Points on a hilly landscape, in no order, each with its height.
A ball rolls from a point to the lowest of its 2 nearest points, and stops where none of them is lower. Distance is the straight distance between rows; heights are no part of it.
puv: 137; 139; 118; 98; 121; 99; 172; 162; 121; 127; 126; 142; 119; 132; 135; 114; 102; 127; 132; 131; 139; 140; 136; 116  (h 308)
pazuk: 121; 124; 88; 93; 104; 122; 124; 144; 141; 142; 107; 151; 96; 162; 144; 115; 121; 122; 142; 124; 120; 111; 142; 137  (h 412)
kize: 133; 119; 80; 106; 118; 136; 134; 131; 132; 137; 118; 145; 114; 145; 132; 110; 121; 140; 131; 108; 124; 130; 132; 124  (h 469)
riliz: 116; 140; 113; 119; 135; 110; 121; 151; 117; 99; 122; 161; 117; 115; 113; 124; 136; 148; 136; 137; 114; 151; 106; 122  (h 272)
viz: 112; 124; 98; 107; 118; 108; 126; 156; 134; 118; 105; 150; 105; 149; 135; 128; 128; 131; 123; 145; 108; 111; 130; 143  (h 313)
sufe: 145; 115; 126; 124; 150; 138; 140; 118; 133; 153; 136; 134; 125; 114; 149; 88; 141; 153; 143; 121; 110; 148; 141; 111  (h 512)
mon: 132; 111; 146; 118; 101; 151; 88; 103; 140; 140; 116; 135; 115; 152; 111; 163; 126; 107; 137; 122; 134; 54; 130; 150  (h 702)
budi: 137; 124; 116; 165; 132; 140; 116; 117; 118; 103; 133; 121; 142; 94; 99; 122; 129; 144; 133; 124; 137; 127; 123; 126  (h 524)
guki: 115; 117; 98; 142; 133; 156; 99; 125; 129; 127; 101; 116; 132; 160; 121; 156; 137; 111; 93; 122; 121; 100; 121; 165  (h 785)
Zuf: 152; 106; 135; 129; 112; 149; 111; 109; 140; 126; 114; 135; 115; 132; 113; 143; 109; 120; 139; 127; 137; 61; 125; 140  (h 667)
fure: 140; 111; 142; 127; 138; 135; 137; 118; 137; 150; 123; 115; 129; 135; 148; 132; 128; 111; 121; 127; 131; 114; 141; 144  (h 573)
dipud: 114; 132; 114; 130; 116; 124; 97; 133; 121; 121; 137; 159; 117; 133; 107; 143; 133; 130; 125; 135; 112; 105; 115; 121  (h 322)
poted: 91; 139; 129; 114; 138; 106; 131; 142; 135; 130; 134; 145; 124; 148; 134; 129; 152; 121; 112; 131; 113; 151; 121; 133  (h 360)
Fime: 103; 153; 113; 108; 134; 110; 171; 169; 113; 105; 108; 112; 130; 141; 133; 129; 116; 108; 102; 127; 155; 163; 127; 143  (h 384)
mogef: 132; 115; 126; 110; 93; 162; 78; 92; 148; 150; 136; 138; 109; 156; 132; 130; 133; 126; 161; 115; 120; 82; 151; 119  (h 87)
Pef: 107; 140; 76; 120; 117; 137; 118; 149; 109; 108; 115; 136; 118; 156; 109; 152; 116; 112; 103; 116; 130; 117; 114; 144  (h 307)
med: 126; 111; 171; 113; 119; 114; 120; 129; 145; 156; 134; 147; 114; 146; 148; 138; 128; 115; 138; 163; 111; 97; 139; 127  (h 408)
vanu: 154; 104; 131; 97; 122; 139; 122; 111; 156; 168; 126; 138; 110; 142; 164; 94; 131; 140; 159; 123; 109; 105; 145; 124  (h 337)
nali: 143; 111; 162; 116; 134; 129; 123; 104; 147; 168; 147; 133; 121; 133; 159; 112; 137; 138; 154; 140; 109; 108; 145; 110  (h 393)
rinis: 154; 112; 113; 155; 115; 117; 129; 144; 122; 91; 116; 121; 128; 91; 111; 108; 107; 147; 143; 161; 144; 115; 122; 136  (h 639)
vuren: 141; 121; 194; 144; 142; 123; 146; 114; 142; 152; 146; 102; 153; 117; 152; 125; 123; 121; 129; 141; 134; 138; 143; 113  (h 319)
popu: 117; 136; 100; 158; 132; 139; 120; 127; 114; 107; 130; 117; 146; 123; 111; 147; 130; 120; 99; 118; 131; 133; 115; 146  (h 269)
Minu: 141; 84; 134; 120; 149; 140; 135; 132; 159; 130; 80; 103; 134; 132; 143; 111; 134; 118; 117; 137; 120; 106; 121; 171  (h 206)
boba: 104; 147; 162; 141; 152; 95; 131; 161; 129; 99; 136; 125; 142; 110; 129; 120; 153; 135; 119; 170; 129; 177; 127; 136  (h 282)
Metu: 122; 92; 118; 138; 150; 140; 127; 127; 148; 132; 101; 102; 139; 140; 152; 119; 151; 119; 99; 137; 115; 137; 125; 167  (h 330)
seka: 131; 122; 114; 154; 145; 150; 137; 109; 114; 132; 133; 85; 155; 113; 127; 128; 128; 118; 112; 98; 145; 151; 132; 137  (h 349)
Lazez: 130; 167; 134; 129; 127; 128; 154; 138; 103; 105; 125; 117; 141; 106; 97; 139; 122; 133; 133; 105; 154; 173; 111; 110  (h 375)
gef: 145; 133; 152; 138; 120; 106; 126; 130; 125; 126; 151; 143; 131; 102; 115; 135; 111; 136; 147; 144; 131; 117; 136; 98  (h 499)
solom: 131; 117; 149; 123; 131; 104; 129; 143; 135; 137; 124; 142; 123; 124; 141; 117; 125; 129; 140; 166; 113; 119; 125; 126  (h 294)
zif: 135; 109; 107; 107; 107; 151; 102; 104; 145; 157; 139; 138; 106; 153; 143; 112; 134; 135; 152; 111; 111; 109; 151; 124  (h 236)
Riv: 118; 119; 134; 135; 138; 146; 111; 101; 136; 160; 133; 108; 133; 147; 144; 149; 140; 107; 106; 110; 112; 113; 133; 138  (h 596)
futub: 131; 166; 133; 115; 115; 127; 119; 120; 114; 117; 149; 152; 120; 112; 100; 137; 128; 149; 153; 106; 128; 158; 110; 88  (h 424)
kimav: 123; 146; 145; 156; 144; 134; 150; 105; 122; 134; 145; 83; 165; 112; 124; 122; 140; 122; 113; 102; 143; 165; 141; 123  (h 317)
Gid: 107; 155; 112; 123; 131; 108; 143; 173; 115; 81; 119; 122; 134; 136; 124; 140; 126; 113; 102; 126; 135; 163; 108; 149  (h 358)
vaviz: 134; 169; 132; 127; 109; 134; 151; 97; 103; 138; 157; 111; 146; 115; 119; 158; 108; 122; 129; 86; 153; 130; 138; 91  (h 631)
vem: 127; 154; 138; 153; 132; 125; 151; 131; 109; 113; 130; 99; 156; 108; 112; 134; 124; 127; 111; 118; 166; 165; 127; 124  (h 348)
vapun: 104; 160; 141; 125; 139; 97; 134; 169; 119; 77; 122; 130; 128; 123; 123; 127; 142; 131; 120; 146; 135; 180; 107; 144  (h 326)
buza: 144; 109; 123; 158; 119; 148; 99; 107; 122; 117; 126; 132; 122; 120; 100; 151; 113; 125; 126; 126; 140; 83; 124; 130  (h 627)
zipi: 125; 120; 160; 155; 142; 110; 125; 142; 136; 113; 138; 114; 143; 106; 134; 116; 143; 132; 124; 165; 126; 146; 130; 136  (h 180)
zupav: 117; 175; 141; 125; 122; 124; 128; 129; 109; 105; 127; 137; 122; 117; 90; 154; 128; 134; 132; 102; 141; 173; 93; 95  (h 398)
sog: 121; 127; 106; 127; 120; 154; 122; 95; 126; 156; 144; 116; 131; 147; 135; 141; 137; 120; 126; 90; 129; 125; 136; 125  (h 612)
Pubar: 104; 143; 123; 110; 150; 121; 124; 144; 126; 112; 126; 156; 120; 135; 128; 117; 157; 146; 131; 125; 104; 177; 106; 123  (h 331)
sideb: 116; 105; 141; 131; 135; 137; 106; 125; 148; 134; 101; 115; 130; 150; 129; 154; 140; 102; 100; 142; 117; 91; 117; 171  (h 764)
zenu: 148; 126; 110; 127; 140; 146; 144; 113; 121; 129; 131; 130; 130; 103; 123; 99; 131; 155; 151; 105; 128; 162; 125; 106  (h 483)
zik: 136; 129; 82; 114; 130; 140; 156; 132; 116; 130; 121; 113; 125; 129; 129; 112; 115; 138; 128; 95; 142; 144; 138; 125  (h 436)
kapo: 145; 118; 132; 181; 123; 151; 108; 103; 116; 101; 132; 106; 146; 103; 98; 138; 113; 124; 119; 129; 145; 100; 117; 136  (h 578)
peves: 132; 107; 147; 116; 121; 139; 95; 135; 150; 133; 96; 139; 117; 146; 110; 153; 137; 111; 124; 139; 123; 61; 118; 163  (h 736)
Mil: 126; 137; 167; 103; 117; 116; 131; 108; 139; 172; 167; 144; 121; 143; 162; 119; 121; 131; 147; 141; 119; 124; 147; 98  (h 427)
mitim: 158; 85; 120; 133; 140; 135; 146; 129; 147; 119; 96; 103; 128; 107; 141; 100; 124; 133; 133; 147; 132; 118; 128; 154  (h 365)
Let: 88; 137; 146; 93; 144; 108; 139; 145; 144; 146; 137; 151; 117; 164; 158; 111; 147; 135; 121; 143; 105; 154; 133; 123  (h 385)
badus: 111; 142; 95; 140; 118; 149; 108; 121; 108; 121; 132; 121; 133; 139; 106; 158; 122; 122; 108; 100; 136; 110; 123; 133  (h 153)
mepo: 146; 141; 108; 127; 124; 135; 132; 125; 114; 108; 147; 150; 118; 93; 110; 113; 122; 157; 157; 106; 137; 148; 119; 96  (h 454)
Rukon: 131; 139; 154; 108; 128; 99; 156; 145; 121; 130; 141; 147; 126; 117; 138; 106; 113; 137; 146; 144; 132; 147; 139; 100  (h 248)
besi: 102; 139; 177; 103; 122; 103; 120; 120; 145; 169; 155; 150; 119; 161; 148; 136; 128; 108; 134; 151; 114; 118; 146; 108  (h 449)
fene: 148; 108; 106; 151; 139; 146; 137; 122; 130; 114; 113; 120; 130; 103; 127; 108; 125; 148; 130; 128; 128; 132; 131; 139  (h 465)
pizu: 128; 138; 133; 127; 119; 107; 108; 130; 119; 127; 150; 165; 116; 118; 114; 132; 131; 146; 151; 147; 112; 120; 117; 100  (h 437)
zulur: 137; 149; 118; 123; 112; 146; 142; 101; 111; 153; 142; 107; 135; 141; 139; 153; 110; 115; 122; 89; 147; 117; 143; 110  (h 623)
Sibid: 134; 126; 124; 114; 131; 95; 142; 156; 125; 118; 127; 156; 115; 112; 133; 110; 126; 144; 148; 159; 110; 140; 124; 115  (h 114)
rudam: 102; 142; 109; 121; 112; 109; 114; 152; 112; 112; 121; 143; 116; 147; 121; 143; 128; 118; 108; 137; 119; 119; 115; 137  (h 128)
bag: 132; 115; 182; 133; 149; 122; 127; 106; 145; 165; 140; 120; 131; 125; 158; 126; 138; 124; 133; 152; 110; 129; 146; 119  (h 353)
nik: 154; 119; 148; 137; 120; 119; 145; 125; 123; 139; 131; 126; 132; 115; 132; 131; 112; 116; 137; 135; 139; 113; 134; 119  (h 540)
Gesu: 138; 128; 161; 154; 144; 122; 139; 123; 130; 135; 141; 102; 157; 110; 140; 116; 137; 129; 116; 135; 141; 153; 140; 130  (h 278)
vebet: 120; 145; 101; 125; 129; 133; 161; 148; 115; 125; 122; 103; 143; 133; 126; 127; 120; 114; 108; 107; 148; 149; 131; 136  (h 407)
kub: 115; 116; 96; 150; 140; 142; 130; 134; 127; 114; 109; 99; 139; 136; 131; 128; 140; 124; 100; 123; 127; 140; 119; 160  (h 346)
rese: 157; 107; 117; 153; 116; 140; 116; 120; 126; 101; 132; 140; 127; 88; 107; 116; 112; 147; 153; 139; 139; 104; 126; 113  (h 577)

Where does a ball stop that starts at each point below?
futub | zipi
zik | zipi
zulur | rudam

Call two points neighbours if one is among the 2 nearest of the other. Go from one point of each pair to the other, from neighbour to neighbour, staying as low as possible. Name the highest point that can't be avoided.
mogef, Sibid | besi
badus, rudam | Pef
Minu, badus | kub
mogef, zipi | nali
